Points on a hilly landscape, in no order, each with its height.
A climber steps from a point to whichever of its 2 nearest points has the largest rise for the distance, and stops where none of them is higher. Distance is the straight distance between rows; heights are no part of it.
tif height 2.86: 9.5	12.6	-48.5	-40.2	13.8	15.3	-4.9	-54.7	-6.0	-11.6	-2.1	-0.8	11.2	-6.7	-25.7	-17.4	-38.5	18.2	12.9	20.1	-33.9
Lefun height 3.96: 4.3	-19.1	33.7	-11.9	15.8	7.7	-11.6	12.4	20.3	-20.6	-5.6	-18.7	-16.1	-35.9	0.6	16.0	-16.7	-5.7	-9.5	4.0	-0.9
vav height 4.54: 4.8	-9.9	19.3	28.1	-5.4	-3.7	-10.0	-9.9	-4.0	6.0	-18.2	-6.6	-15.1	-7.9	12.5	9.6	1.3	-3.9	-47.0	12.2	-3.6
Tugo height 5.18: 2.7	8.0	1.9	-2.5	-9.5	-8.2	75.6	-38.5	26.3	2.3	19.0	2.6	13.6	17.9	-27.5	-29.1	24.5	31.9	33.0	8.6	15.5
zitad height 6.13: 19.5	11.2	-35.0	9.2	-27.8	-4.0	56.9	-23.7	-15.9	25.9	5.6	44.1	15.3	68.1	-1.8	-10.8	19.2	43.8	51.7	8.0	2.7
Boti height 3.17: 10.0	-2.7	1.5	14.1	-6.8	-61.1	-27.1	-5.4	-11.1	47.2	-21.6	-2.5	16.3	31.3	4.2	-23.3	19.4	-21.8	-51.4	22.0	-48.0
zezo height 4.30: -16.6	-5.7	-2.3	-40.4	-8.3	32.0	42.3	-47.3	21.7	-22.9	26.7	-15.2	-4.4	-17.7	-16.0	-18.8	-4.5	33.6	31.8	-2.6	12.4
vezu height 0.62: -7.9	-14.5	27.0	28.4	-27.4	-23.0	38.6	0.4	30.2	4.6	-17.7	9.1	28.6	-8.7	-12.5	-10.8	1.1	9.7	-24.3	17.8	37.5
mos height 2.56: 4.9	-1.1	15.4	3.9	-16.9	-49.8	-51.1	13.3	19.4	49.7	-23.1	9.2	20.8	8.1	5.6	-14.5	17.1	-47.1	-59.7	11.2	-39.4
Velop height 3.66: -10.7	-4.6	25.9	34.3	-22.3	-20.9	-46.4	40.9	-3.8	34.1	-33.7	35.1	10.0	2.1	43.4	34.1	-22.1	-17.0	-55.3	3.0	22.0
boni height 2.24: -11.0	41.1	-42.9	-27.2	11.3	-10.0	16.2	-27.7	25.8	-2.2	15.0	-15.4	20.9	-4.7	-50.9	-16.1	-37.3	14.6	34.3	29.3	-6.9
Reso height 0.76: -26.1	20.6	9.1	0.4	13.1	32.8	-5.1	39.1	27.3	-34.6	21.7	-35.7	-22.4	-43.3	-12.4	10.6	-25.0	2.3	49.1	-12.7	43.9
guzel height 3.49: -0.7	-17.2	-12.5	60.0	-40.2	-25.0	-20.6	-14.3	-33.0	19.9	-19.3	-10.2	-6.0	-2.0	18.9	-0.1	21.9	-11.0	-79.2	-12.5	21.5
Finif height 1.39: 3.2	-2.0	-4.9	-7.6	14.5	-21.8	-38.1	22.7	-24.3	24.9	-22.9	8.5	9.6	41.8	12.2	7.3	-17.8	-20.1	1.0	20.4	-57.6
Beti height 1.58: -18.8	6.1	-6.6	42.3	-29.4	-49.3	16.4	20.8	-16.3	33.9	-22.5	8.9	7.5	41.2	12.4	8.3	8.5	-2.9	-37.8	20.5	-0.8
kad height 4.45: 8.8	-38.2	-1.2	-38.5	1.8	24.6	20.1	-31.0	-11.6	-20.8	5.9	21.1	26.8	18.4	-6.1	-19.0	-1.6	17.6	9.9	9.5	-35.8
Veni height 0.88: -21.4	31.8	4.0	-1.3	27.7	23.2	-1.4	39.4	1.7	-25.6	0.9	-32.2	-38.0	-18.6	-13.1	27.0	-25.1	1.0	33.1	3.9	20.4
govi height 4.44: 23.1	32.4	-68.1	-7.8	17.3	16.2	-13.4	-28.9	-4.8	-4.4	26.3	-5.4	-5.5	4.6	-54.4	13.5	-50.0	12.3	91.6	-11.8	-21.5
Mag height 1.64: -23.3	21.4	4.9	-38.4	10.7	36.1	-22.6	0.2	-2.8	-21.1	-10.5	-2.5	-17.1	-39.9	-13.2	-7.7	-37.2	22.4	-28.7	25.3	-27.2
vozet height 1.00: -7.2	19.3	10.1	22.5	18.2	13.7	12.3	18.2	1.6	-21.9	27.7	-29.7	-56.0	-29.4	-18.3	30.4	-0.7	-8.0	18.0	-4.4	29.4
zabo height 5.71: 8.8	-25.3	16.6	23.5	-23.6	6.1	12.4	5.4	-46.7	0.4	-8.8	12.2	-42.1	36.8	33.1	15.2	5.9	2.4	-8.4	3.4	-14.7
pefed height 4.97: -31.2	24.2	-32.2	-26.8	-20.8	6.2	60.0	-4.9	8.6	-11.0	6.9	34.2	48.1	18.2	-27.2	-32.4	-10.9	34.7	41.0	-2.9	22.6
Pagis height 1.30: -11.9	27.4	-11.4	44.2	-21.3	-25.5	7.6	31.0	-25.1	25.1	-7.3	-9.5	-38.7	27.1	-5.0	16.6	-20.0	8.7	-10.0	11.9	10.1
bol height 4.38: -20.9	-2.9	-17.7	-20.7	-16.2	7.6	52.5	2.0	28.4	-25.2	26.3	14.1	26.5	5.6	-31.9	-34.0	-22.0	16.1	31.4	11.5	10.5
Dasi height 4.35: 8.9	13.7	10.2	12.3	37.1	-49.4	-50.4	38.1	15.5	21.8	11.3	-27.0	3.8	-20.6	10.9	29.3	26.1	-55.6	-13.2	-6.7	3.5
nidol height 4.75: 7.2	-40.9	6.6	-46.8	-6.1	46.0	24.3	-18.9	-7.8	-47.3	26.2	25.9	-3.9	14.0	2.9	-11.4	-14.5	24.9	26.9	-7.4	-28.6
rike height 4.00: -29.4	0.4	-29.1	-51.2	-14.8	42.6	44.0	-32.0	-1.2	-35.4	39.8	-9.8	19.9	-9.6	-17.7	-37.6	-30.6	31.0	26.9	-17.7	-4.6
zavo height 1.42: -14.2	17.4	6.0	33.1	-19.2	-36.6	1.7	38.4	-6.1	15.1	-14.3	-0.8	-20.9	10.7	13.1	15.1	-1.1	-1.4	-51.7	25.8	17.8
fatan height 0.87: -0.7	29.1	-5.1	-31.2	20.5	-15.9	-39.0	11.8	-12.3	8.8	-24.6	25.6	-14.8	18.0	0.7	5.5	-28.4	4.7	-9.1	33.1	-48.8
ritav height 3.71: -13.9	-6.2	26.8	-32.5	21.3	-16.8	-34.9	49.2	52.4	-17.3	2.1	9.7	12.2	-59.1	0.2	1.1	-17.1	-12.2	17.3	5.5	9.3
fali height 3.85: 20.5	15.8	-36.3	-17.2	33.7	-5.9	-25.6	-9.6	-23.3	7.5	-2.0	-1.3	-15.9	35.7	-18.2	11.7	-13.6	3.3	29.0	13.1	-33.9
Zit height 5.62: 34.1	21.0	-43.5	6.2	-1.3	4.7	35.9	-38.7	10.5	16.0	34.0	7.7	-5.1	34.7	-38.1	9.3	-12.7	18.3	84.6	-6.6	-9.9
mib height 3.77: 10.9	-12.1	-7.9	21.2	-9.2	-33.1	-2.6	-31.5	-33.3	37.6	-22.5	-4.5	14.0	38.3	6.1	-26.2	40.9	-9.7	-32.0	23.7	-43.2
zezu height 1.66: -27.3	39.0	-50.7	-23.1	6.4	-9.0	-0.1	-3.1	31.3	-2.3	39.5	-15.9	4.6	-16.2	-50.7	-20.7	-47.5	0.8	65.4	4.1	0.4
mafiz height 1.04: 11.5	-54.9	29.7	29.6	-29.0	0.9	5.5	27.5	-16.5	12.8	-19.8	19.2	14.0	23.7	42.9	3.0	14.8	-3.7	-19.6	-6.0	-4.0
zeged height 3.97: -16.0	35.7	19.3	-2.3	39.5	39.7	-39.5	45.4	-34.9	-18.7	-12.1	-15.5	-32.7	-11.1	10.2	45.2	-7.4	-30.6	15.0	6.0	-3.1
gigo height 2.82: -43.5	13.7	-45.2	-50.3	20.4	26.3	-2.3	2.8	-1.3	-5.0	46.7	-3.0	3.7	-40.2	-35.5	-23.3	-60.2	14.5	62.7	-18.7	-5.5
Sud height 0.81: 1.5	-55.1	22.6	24.4	-44.3	9.0	24.0	-10.2	-52.5	19.1	-28.4	42.4	7.8	52.5	42.5	-15.4	56.6	27.5	-20.7	-10.2	-7.4
feri height 5.90: 49.9	16.1	-36.3	-0.8	-9.9	-9.3	35.0	-36.0	-7.1	19.6	16.8	34.8	4.3	60.9	-30.3	-9.1	2.0	33.8	69.3	-7.1	0.4
tev height 5.86: 0.0	13.2	-17.2	4.8	-19.4	-3.4	71.2	-11.4	-7.5	22.6	-10.8	45.7	43.4	48.2	1.8	-32.7	37.7	49.4	33.5	6.5	17.2
Fus height 4.73: 22.2	19.5	-22.7	9.5	2.9	-2.6	66.5	-63.3	-5.8	13.8	-14.4	8.3	20.6	37.4	-5.1	-38.6	73.6	43.8	32.0	12.1	2.7
Korek height 1.84: -22.0	-2.4	-13.3	-54.3	46.0	45.7	-22.3	44.2	-14.0	-38.8	28.3	9.5	-18.8	-37.7	-10.7	-9.4	-28.8	-1.5	60.3	-17.7	-19.5
Zil height 3.15: -0.3	-5.6	21.6	21.1	-25.0	29.7	45.9	-44.9	0.0	-10.6	-18.9	10.4	-4.6	6.5	1.9	-3.7	46.7	53.4	-26.8	4.5	19.5
Podid height 3.11: 2.4	11.5	-50.7	-50.4	8.5	39.1	11.5	-59.7	-9.2	-23.9	28.9	-6.6	15.1	-2.0	-26.8	-11.9	-46.2	35.3	40.0	-7.3	-23.2
lav height 0.92: -11.6	-43.1	29.5	28.0	-51.7	-21.1	18.1	14.2	-38.4	30.7	-29.7	34.5	21.1	43.4	38.2	-11.1	33.6	-0.9	-27.4	-13.0	-11.1
fuf height 0.69: -1.5	-21.5	29.5	45.9	-32.8	-14.9	11.9	-1.1	-0.8	12.7	-25.5	24.4	26.0	11.7	8.2	-5.8	23.6	8.9	-43.0	11.9	17.4
nokag height 0.93: -11.5	38.4	-5.0	12.6	2.7	-25.4	-32.8	14.3	-22.7	35.0	-18.6	-20.5	-17.8	2.5	2.8	13.7	-2.2	-27.7	-50.2	17.0	-22.3
tizeg height 3.73: -16.5	13.6	10.7	-42.1	3.9	-22.6	9.4	0.6	45.3	-21.0	1.5	-22.1	31.5	-43.3	-13.3	-17.7	-19.1	4.4	6.0	28.3	-0.7
tudol height 6.51: -1.4	-11.0	-9.2	24.6	-37.3	-22.7	-28.5	16.9	-75.5	26.3	-17.5	-15.5	-45.1	46.4	49.4	25.7	27.4	-36.0	-29.6	-29.4	-9.5
Natur height 5.12: -23.5	1.9	-8.9	-33.2	-8.1	-1.4	32.4	27.1	34.3	-15.9	36.1	0.3	3.7	-8.4	-20.5	-18.6	-30.7	16.0	60.1	-1.8	3.5
fosig height 3.32: -28.4	12.5	-8.7	-22.5	-19.1	37.0	39.6	-14.3	-10.2	-26.2	-2.5	5.1	10.2	-8.5	-23.2	-20.0	-22.2	43.8	-1.2	5.0	9.0
kato height 4.27: 4.2	-13.4	31.2	21.3	14.3	18.7	-32.4	16.8	5.5	-1.5	-11.6	-23.8	-30.4	-17.0	20.5	21.9	-4.7	-15.2	-24.5	-7.7	10.3
bonu height 1.17: 25.5	-53.5	35.7	6.2	-3.2	-0.1	-23.7	28.9	3.4	3.4	-19.4	32.7	2.9	2.2	19.2	14.7	-7.8	-8.8	-22.0	-13.1	-3.5
taf height 5.14: 19.8	-25.6	19.3	6.9	7.4	26.9	1.4	14.1	-5.0	-21.7	9.8	-6.8	-32.3	-11.6	33.5	29.7	9.9	-9.9	17.7	-31.8	16.8
sinub height 1.82: 2.3	25.2	16.1	23.6	43.3	20.2	-73.0	27.8	11.8	-0.3	-4.8	-17.2	-11.1	-54.4	26.2	40.8	-5.5	-46.7	-16.5	-17.4	46.2
bolo height 2.26: -37.0	-7.4	-18.5	-68.3	29.6	25.5	-23.0	42.8	5.3	-36.0	29.4	10.2	17.7	-61.1	-11.0	-20.9	-49.6	-3.4	42.0	-5.3	-20.5
repi height 6.06: 2.2	-11.5	-7.3	23.9	-26.3	6.7	-7.0	1.8	-74.2	19.3	-27.9	-6.5	-44.5	46.9	42.5	15.1	7.3	-0.1	-30.6	-24.2	-20.6
kevu height 5.50: 2.1	-1.2	9.9	41.6	-16.1	-12.7	-44.0	9.5	-29.3	14.6	-13.1	-19.8	-29.1	-0.4	23.6	37.5	13.8	-40.4	-51.6	-29.8	23.4
lenel height 5.70: 4.0	-0.1	29.6	2.7	30.3	-46.9	-38.8	34.4	45.3	16.8	-3.5	-18.5	9.2	-28.5	3.9	5.7	13.9	-32.6	-16.9	11.0	-7.0
Nodat height 4.60: 17.2	25.8	-12.5	-33.0	63.7	-0.3	-44.3	4.3	-15.0	-1.2	-15.6	-14.1	-16.8	8.0	-15.7	20.4	-9.9	-14.0	27.3	29.8	-43.5
suzup height 6.23: 11.0	8.3	1.8	25.6	14.6	-11.2	-27.9	17.3	-57.8	4.2	-4.6	-43.0	-29.0	22.7	29.5	33.5	23.2	-53.6	-36.0	-27.2	2.5
vupe height 4.70: 20.0	-39.9	16.0	35.7	-25.1	-28.1	22.3	12.9	15.9	9.2	19.5	5.1	2.3	9.5	29.0	3.7	30.1	-16.9	-14.7	-26.1	40.8
vig height 4.90: 0.1	24.5	-20.3	-2.5	-9.5	-13.8	72.1	-57.5	18.0	9.4	-19.2	7.9	39.6	26.2	-33.3	-34.0	44.1	34.2	24.1	14.0	1.1
Mumum height 4.53: 7.2	16.5	-10.4	-19.8	-5.2	34.9	40.8	-43.8	7.3	-35.9	41.4	-17.7	-34.9	3.1	-18.9	-15.1	-8.1	26.4	45.6	-3.5	5.7
pibat height 2.95: -30.5	1.9	5.1	-51.0	20.6	3.1	-31.2	44.1	34.8	-35.3	20.6	-0.4	26.0	-69.8	-4.8	-16.8	-28.5	1.4	14.8	11.0	-18.5
Tera height 1.98: -5.2	33.8	-7.4	-39.1	1.3	-10.8	4.0	-45.8	17.7	8.9	-28.9	5.1	33.0	2.1	-30.1	-39.8	-16.2	28.4	-25.4	41.5	-30.7
zad height 4.34: -2.6	13.9	10.8	47.6	-27.6	-21.4	-69.3	49.0	10.4	44.4	-25.1	16.6	-3.2	-11.6	33.8	23.9	-9.6	-39.7	-64.6	-26.2	23.3
zuv height 5.41: 3.5	1.5	3.2	19.5	-7.5	13.9	17.6	19.7	-27.2	0.6	-2.6	1.0	-47.3	33.9	3.6	19.1	-11.2	9.5	17.0	7.4	-14.2
pupat height 2.90: 20.9	-38.7	-1.2	75.4	-28.4	-15.3	-17.1	-16.6	-8.3	12.7	14.6	-2.6	-10.1	2.8	29.7	25.6	20.0	-24.9	-47.3	-41.3	62.6
sol height 5.57: 11.8	-7.7	3.6	-4.1	-2.3	-17.9	53.3	-5.6	39.5	-13.4	27.7	-13.6	11.6	4.6	-12.1	-18.0	19.7	4.4	39.5	9.2	17.7
Gitok height 2.40: -12.6	28.4	-24.4	-55.5	12.2	10.5	-26.6	-30.8	10.7	-5.2	-11.3	5.5	15.1	-18.2	-25.3	-33.4	-36.1	23.7	-16.8	36.9	-47.3
Bavid height 6.29: -8.8	-19.2	5.1	-12.3	13.2	-4.8	27.2	26.6	33.1	-12.9	24.4	-6.6	-6.9	-2.6	0.8	-6.3	-1.6	-4.2	46.9	6.8	7.5
Gom height 4.74: 16.0	-13.6	7.9	-3.5	33.6	10.9	-8.8	47.6	-2.5	-15.7	14.3	-19.2	-20.9	-17.3	9.6	26.8	4.0	-21.3	39.2	-12.6	16.5
zat height 3.30: 21.9	20.2	-21.1	0.2	26.0	-40.5	-3.8	-25.8	-1.6	16.2	-4.7	-16.1	-3.4	20.6	-27.8	6.1	-4.2	-11.5	13.9	35.5	-31.2
vozo height 1.72: -2.5	-6.6	42.3	9.1	-13.7	-19.2	-66.4	34.9	37.5	30.0	-25.2	37.6	23.8	-37.4	24.2	8.7	-21.4	-25.9	-44.1	8.7	11.3
Zise height 4.51: -4.4	21.4	34.3	5.6	52.1	31.9	-41.1	36.4	-28.7	-9.4	-4.6	-28.9	-21.2	-17.7	32.4	73.6	12.5	-45.6	-1.1	-2.5	14.9
fuma height 4.52: 15.8	-2.7	-12.3	-30.1	-11.5	40.4	48.3	-51.9	-7.0	-20.5	12.9	17.4	5.5	30.0	-6.5	-26.8	4.9	47.2	41.5	-6.6	-14.9
bim height 0.79: -12.4	-49.2	29.0	46.5	-47.6	-11.3	13.3	-1.1	-19.3	35.2	-51.0	41.3	45.9	25.1	22.0	-0.7	37.7	14.2	-48.7	-13.5	8.6
Vel height 5.42: 34.1	-52.0	26.9	31.2	-11.3	28.5	-1.2	-10.9	-2.7	-7.1	2.6	11.5	-14.8	2.8	41.0	14.4	16.0	-9.1	-7.5	-34.9	31.6
sudef height 3.79: -17.7	12.2	-48.4	-58.4	-0.7	37.0	27.4	-61.2	-8.3	-23.4	1.6	2.4	60.8	-5.1	-27.1	-48.4	-33.8	45.6	6.0	13.2	-10.5
nizi height 4.23: 3.4	-33.6	4.4	31.1	-18.5	-42.8	16.6	-11.8	-12.2	30.8	-8.7	2.6	7.5	25.4	8.6	-15.5	40.0	-19.1	-37.9	-5.5	-17.1
Duf height 1.87: 4.2	-21.4	-2.8	19.2	-7.4	-35.3	-14.3	27.5	-22.2	23.0	-14.9	14.2	-9.2	47.8	16.8	1.5	3.5	-12.2	-15.8	13.8	-33.8
Kofel height 2.32: 13.5	-25.9	15.6	50.3	19.8	8.7	-76.9	8.1	17.4	11.8	-10.4	-7.7	6.7	-9.7	35.0	25.6	-9.9	-45.3	-47.9	-29.5	59.3
gam height 3.91: -2.5	-28.3	-11.3	40.2	-35.2	-48.3	26.4	-34.1	-31.9	39.3	-2.8	-2.8	11.6	36.6	12.5	-27.6	78.2	6.5	-44.7	-22.2	-7.9
bep height 3.20: -10.6	-3.1	9.5	12.6	-16.4	41.2	48.4	-34.0	-10.2	-25.7	-13.9	6.0	-6.2	-4.5	-0.5	-7.1	-2.1	52.5	-14.0	13.0	13.8
Kekid height 3.68: -10.1	-17.9	-10.5	51.3	-38.5	-36.6	2.4	-25.9	-31.4	32.4	-18.7	-8.0	12.5	17.6	2.7	-11.7	64.9	-13.5	-81.7	-16.8	15.0
gov height 3.87: 12.3	-0.3	10.0	11.3	36.9	-29.1	-19.3	0.8	19.8	1.2	12.6	-64.9	-23.0	-28.1	0.0	19.3	21.1	-32.6	4.5	12.9	-0.1
meguf height 4.85: -21.8	-2.4	4.3	22.8	-20.1	7.7	11.1	7.9	-3.8	1.5	-9.4	-0.9	-22.7	-1.8	-9.4	11.2	-9.4	20.6	-18.8	16.2	18.4
pov height 3.88: 12.8	-26.0	3.7	-53.7	2.2	16.3	51.1	-51.5	13.3	-30.7	12.4	20.6	49.1	3.4	-15.8	-48.1	21.5	13.6	30.6	-6.3	-15.8
som height 0.51: -23.3	6.0	23.0	20.1	-12.0	-30.8	8.3	8.7	43.0	-0.9	-5.1	-13.4	18.1	-33.1	-8.5	5.0	-22.3	5.5	-11.5	23.3	42.3
gonim height 1.73: 0.6	5.9	6.9	-9.9	12.9	-15.5	12.2	-64.1	10.6	7.9	-45.9	3.7	49.1	1.5	-28.5	-37.6	20.2	21.3	-40.8	37.7	-33.0
mufal height 4.63: 17.0	14.4	-12.2	6.9	-13.4	25.3	50.8	-53.2	-4.6	-3.0	-2.8	22.9	6.3	39.7	-4.4	-25.0	34.6	41.6	20.2	12.1	-6.9
Gup height 0.64: -17.3	9.2	23.4	5.3	-2.1	-4.0	-3.8	29.5	39.1	-12.1	16.5	-25.9	-15.4	-40.5	-11.9	3.3	-32.0	10.5	12.0	3.0	41.8
guneg height 3.53: -8.6	-26.3	3.0	-64.3	7.5	-6.7	40.3	-19.9	20.3	-29.6	4.2	8.8	54.9	-21.9	-24.3	-44.9	-11.0	3.0	19.9	0.7	-20.0
nin height 3.52: -24.3	2.9	5.8	-19.5	-19.4	39.6	19.9	9.9	6.1	-38.9	13.4	0.6	-21.1	-17.8	-19.4	-11.3	-33.3	25.2	23.3	-1.8	11.6
nimir height 3.86: -12.4	9.6	-12.3	-17.9	2.6	34.5	8.9	31.0	11.2	-30.6	26.0	1.1	-35.1	-7.5	-18.2	4.7	-24.5	10.7	59.8	-23.4	10.3
vak height 3.60: 4.3	-19.0	35.1	-21.0	6.5	-5.4	-5.0	-8.7	36.5	-21.8	3.0	-16.6	17.0	-39.5	-9.2	-18.9	-3.9	-0.8	-2.2	17.0	-6.8
Fozo height 1.11: -3.0	11.4	5.9	44.5	1.2	-4.5	23.7	13.5	-4.8	-3.3	13.6	-42.7	-46.2	6.0	-2.1	26.3	18.3	-6.5	1.5	-14.5	39.8
gese height 3.51: -21.9	17.8	-39.3	-58.1	5.6	24.2	12.8	-16.5	1.6	-28.4	36.8	-5.9	29.7	-24.7	-26.5	-36.8	-50.7	17.4	34.7	-9.1	-21.5
Gafe height 5.06: 24.8	-38.8	14.1	-29.7	13.1	48.3	0.2	-11.9	3.6	-46.2	5.3	4.1	-21.6	-18.2	9.6	1.3	-5.1	10.5	26.6	-6.2	-19.2
laf height 5.32: 0.9	3.0	20.0	14.4	42.1	8.7	-47.9	17.3	-44.8	-1.5	-7.3	-40.2	-22.4	-3.4	27.2	62.3	37.9	-65.8	-26.6	-20.6	1.8
Diz height 2.03: 11.4	-17.0	29.5	36.3	31.0	17.3	-65.9	17.8	27.8	-10.2	-0.3	-14.9	6.2	-46.6	23.6	31.5	-23.6	-29.6	-13.8	-22.7	52.2
zepuf height 4.18: 22.2	20.2	-25.3	-47.1	-20.5	32.4	62.0	-56.6	19.5	-4.4	45.3	25.0	64.0	19.2	-18.0	-54.5	15.0	37.1	58.9	-35.2	17.1
zas height 3.83: -2.5	52.1	-4.7	-27.8	48.5	18.3	-45.5	32.9	-15.3	-5.9	-5.7	-8.2	-19.6	-10.3	1.5	34.2	-4.2	-19.2	19.9	17.6	-29.6
vul height 4.69: -13.1	-3.1	-7.9	-46.4	12.9	-3.6	-3.1	7.5	23.9	-21.1	19.9	6.1	19.7	-21.9	-14.3	-29.7	-22.0	8.0	13.0	23.0	-29.1
Pas height 5.09: 30.0	36.0	-68.1	-5.3	-1.8	-7.9	14.0	-33.5	-2.2	18.6	15.1	16.0	2.9	23.4	-45.8	14.9	-42.0	12.7	71.6	0.1	5.7
vadev height 1.29: -1.7	81.6	12.6	-29.3	28.9	-4.3	-66.0	23.3	-0.5	33.2	-22.7	8.2	-23.7	-13.1	20.5	17.4	4.1	-21.5	-33.9	13.9	-43.0
neto height 2.66: 33.1	-30.9	3.7	61.6	-3.5	-5.0	-54.2	7.4	-10.0	7.7	9.8	0.0	-8.0	6.2	38.7	25.5	1.7	-51.8	-51.5	-49.3	62.9
kubob height 3.23: 8.3	-19.5	-9.8	60.8	-26.5	-43.0	-47.6	0.2	-10.4	27.6	-3.7	-5.8	-0.7	-2.9	8.8	8.1	32.9	-32.1	-83.5	-44.6	41.9
Sivis height 4.26: -5.4	-23.0	12.1	-18.3	25.5	38.7	-1.7	29.3	-0.5	-33.7	14.5	6.5	-36.1	-22.8	1.6	19.1	-18.7	-4.4	50.0	-25.7	1.8
fogun height 2.22: -45.3	30.0	-14.1	-42.7	11.5	45.4	-12.7	23.1	-1.4	-36.5	38.9	-22.9	-11.3	-47.4	-25.7	-15.5	-50.1	8.5	45.1	-17.1	5.6
dit height 4.04: 32.6	-4.0	-11.5	-56.5	-1.8	31.2	61.6	-46.7	2.5	-19.5	13.4	25.9	59.9	24.7	-15.6	-48.5	28.5	33.7	63.8	-24.4	-13.2
Kov height 4.84: 9.6	22.5	-29.4	-4.0	-0.3	23.4	14.6	-26.0	-7.5	-11.7	12.0	-18.0	-26.9	9.9	-26.1	-1.7	-15.0	17.0	44.4	6.7	-14.2
mula height 4.50: 6.8	1.0	2.6	5.3	28.8	-42.9	-3.6	20.9	35.4	-2.6	18.8	-31.3	0.5	-21.1	-8.5	-5.7	10.8	-27.7	12.9	18.6	-13.4
faf height 4.66: 5.1	-8.3	10.4	-39.1	32.9	-12.5	-28.1	57.1	22.8	-20.5	7.0	5.0	9.2	-29.0	-3.3	-3.4	-11.3	-22.2	28.0	14.3	-25.5
vakib height 5.39: 27.9	-52.9	36.7	-15.1	-2.0	29.9	8.6	-20.1	16.0	-38.5	10.5	10.1	-4.0	-22.6	14.1	1.5	2.8	2.4	5.2	-17.9	12.7
Lod height 1.45: -16.7	70.1	11.2	-0.4	37.3	13.2	-66.3	35.4	-10.6	24.2	-22.5	-10.8	-21.3	-18.4	30.2	45.9	20.4	-28.1	-40.7	-2.8	-16.9
tege height 5.81: 30.2	-64.8	41.8	15.1	-3.3	13.0	-7.5	-22.4	21.7	-13.0	1.2	10.4	6.1	-10.5	12.2	-0.8	19.2	-11.1	-27.4	-19.5	12.1
Viz height 5.46: -21.7	29.0	-16.1	-16.7	-24.4	5.1	90.4	-8.0	4.0	2.6	-20.6	48.3	58.6	31.7	-32.6	-34.5	15.7	49.5	40.8	-0.4	21.6
paz height 6.12: -8.9	8.4	0.8	-37.0	35.0	-0.4	-21.1	16.8	5.2	-16.9	7.4	-7.3	-11.9	-18.6	-8.3	1.5	-19.9	-3.0	18.7	13.1	-28.5
todip height 2.75: 3.7	40.1	-38.7	-13.0	38.9	-27.1	-13.1	-13.4	20.3	9.8	8.1	-16.5	-1.4	-2.0	-42.8	-6.3	-14.4	1.2	39.0	22.3	-13.8
Kizo height 1.86: -31.9	35.4	-12.5	-43.9	22.6	44.3	-24.4	17.0	3.1	-36.0	8.5	-19.5	-25.5	-52.8	-15.7	3.5	-43.5	20.1	9.5	6.6	-13.1
garu height 2.31: -9.5	-31.1	13.7	-0.5	-25.4	-26.1	1.5	27.4	-24.2	27.4	-33.0	41.5	23.8	41.3	26.6	3.4	-5.2	-0.5	-20.3	16.8	-37.3
kot height 1.19: -1.4	35.6	-16.2	34.2	11.9	-22.5	18.8	21.4	-10.7	14.4	9.0	-27.5	-41.3	14.0	-1.7	19.2	6.7	-18.6	-8.8	6.1	13.5
dag height 4.36: 14.6	16.2	-33.4	-44.4	-20.5	28.9	56.5	-41.5	8.5	-17.0	38.0	14.5	19.3	10.4	-30.9	-25.1	-1.3	34.9	60.9	-16.8	6.6
Kog height 1.52: -16.0	10.7	16.6	-4.7	-1.1	41.6	-16.1	-17.2	-3.3	-21.9	-14.3	-11.9	-25.8	-28.6	-5.2	12.9	-27.8	17.0	-45.7	29.2	2.4
relop height 3.02: 25.4	-37.9	7.1	57.2	-25.5	0.2	4.2	-45.4	-6.6	11.9	-5.4	-4.5	-6.6	0.1	24.9	4.5	48.1	-6.4	-51.3	-26.6	40.6
vur height 4.93: -0.7	7.9	13.0	46.5	-11.6	-15.6	-45.5	14.8	6.7	22.8	-9.8	-13.9	-1.2	-14.4	25.3	31.3	-5.4	-35.8	-58.7	-0.1	21.7
dad height 5.02: 13.2	-19.5	15.0	16.0	0.8	-27.8	16.4	28.6	-2.3	3.1	11.7	-9.4	-23.0	17.1	18.5	20.4	23.1	-19.9	-5.2	-5.6	17.3
zilug height 1.09: 0.6	48.9	-3.3	-2.8	32.5	-12.4	-45.9	18.1	-3.1	26.8	-15.8	-6.3	-19.6	10.8	0.0	9.7	-11.9	-17.1	-14.4	28.7	-43.7
peb height 4.43: 6.5	-5.2	3.7	20.4	17.9	-32.9	-24.9	36.5	-8.0	19.2	3.8	-21.6	-22.2	-0.3	12.1	25.7	25.1	-37.9	-21.6	-0.8	-3.9
fimu height 5.13: 8.8	16.9	-16.3	5.8	-5.5	7.2	23.3	-12.3	-8.3	0.2	0.3	-5.9	-34.4	14.9	-11.7	9.5	-8.7	30.4	-1.5	23.7	-9.9
Sed height 5.51: 5.1	-28.4	16.3	19.7	-4.9	-12.3	20.6	30.7	33.0	-8.5	6.8	-7.5	-13.3	-8.8	0.0	17.0	-4.2	-10.7	19.9	-6.1	35.2
Popom height 1.36: 3.4	-31.8	38.5	1.9	4.1	-9.8	-40.1	32.5	37.0	-9.3	-15.4	22.6	21.3	-32.5	11.3	15.4	-16.8	-12.2	-24.8	-2.3	7.8
fola height 4.49: 21.9	-39.2	11.3	44.0	-34.6	-29.3	31.5	-9.3	-9.9	26.9	6.8	3.9	-0.1	28.8	31.1	-1.8	59.1	-17.3	-32.5	-19.2	15.7
vezi height 1.62: 3.8	46.7	20.6	20.4	36.9	4.0	-64.7	27.3	2.4	18.7	-14.1	-17.6	-15.7	-24.3	26.4	54.7	16.1	-50.5	-27.0	-9.0	19.7
zagig height 2.93: -11.4	-15.2	26.1	20.7	-27.6	-23.5	-22.6	39.3	-3.6	20.9	-35.9	33.0	16.6	14.2	16.5	0.6	-13.7	-13.2	-44.7	14.6	-14.0
nuvu height 4.12: 0.8	-9.4	-26.0	-45.3	-0.7	24.4	26.5	-50.3	-4.5	-17.2	-18.3	16.0	46.5	8.8	-22.7	-33.6	-14.7	35.4	11.0	2.8	-25.1
lidid height 3.09: 13.1	-31.8	17.1	44.3	-24.6	12.1	38.0	-47.2	1.8	12.9	-14.1	4.8	7.4	5.5	7.7	-17.0	66.3	19.3	-44.9	-9.4	27.1
zefo height 2.13: 9.4	-13.4	40.1	24.8	-24.1	-39.6	-48.6	17.0	26.9	43.5	-18.1	22.2	19.8	-22.4	22.9	-3.7	4.2	-36.2	-62.9	5.0	-10.7
tuno height 6.07: -4.4	-23.7	-16.0	41.3	-45.2	-32.8	9.7	12.2	-56.4	22.0	-5.0	-9.5	-35.7	40.8	40.0	15.8	39.5	-20.5	-28.3	-45.1	9.9

Where does a climber stop that starts at each point below?
dit => Bavid
zezu => tudol
vezi => tege
Mag => tudol
Tera => tudol
som => suzup
vak => tudol
bep => tege

Call two points neighbours if one is among the 2 nearest of the other. Go from one point of each pair to the other, from neighbour to neighbour, staying as high as possible. Name the lowest point that can't be avoided.
suzup, dad => zezu
paz, lenel => guneg
Bavid, zitad => bol
dad, lenel => Dasi
suzup, Nodat => zas
tudol, paz => vak
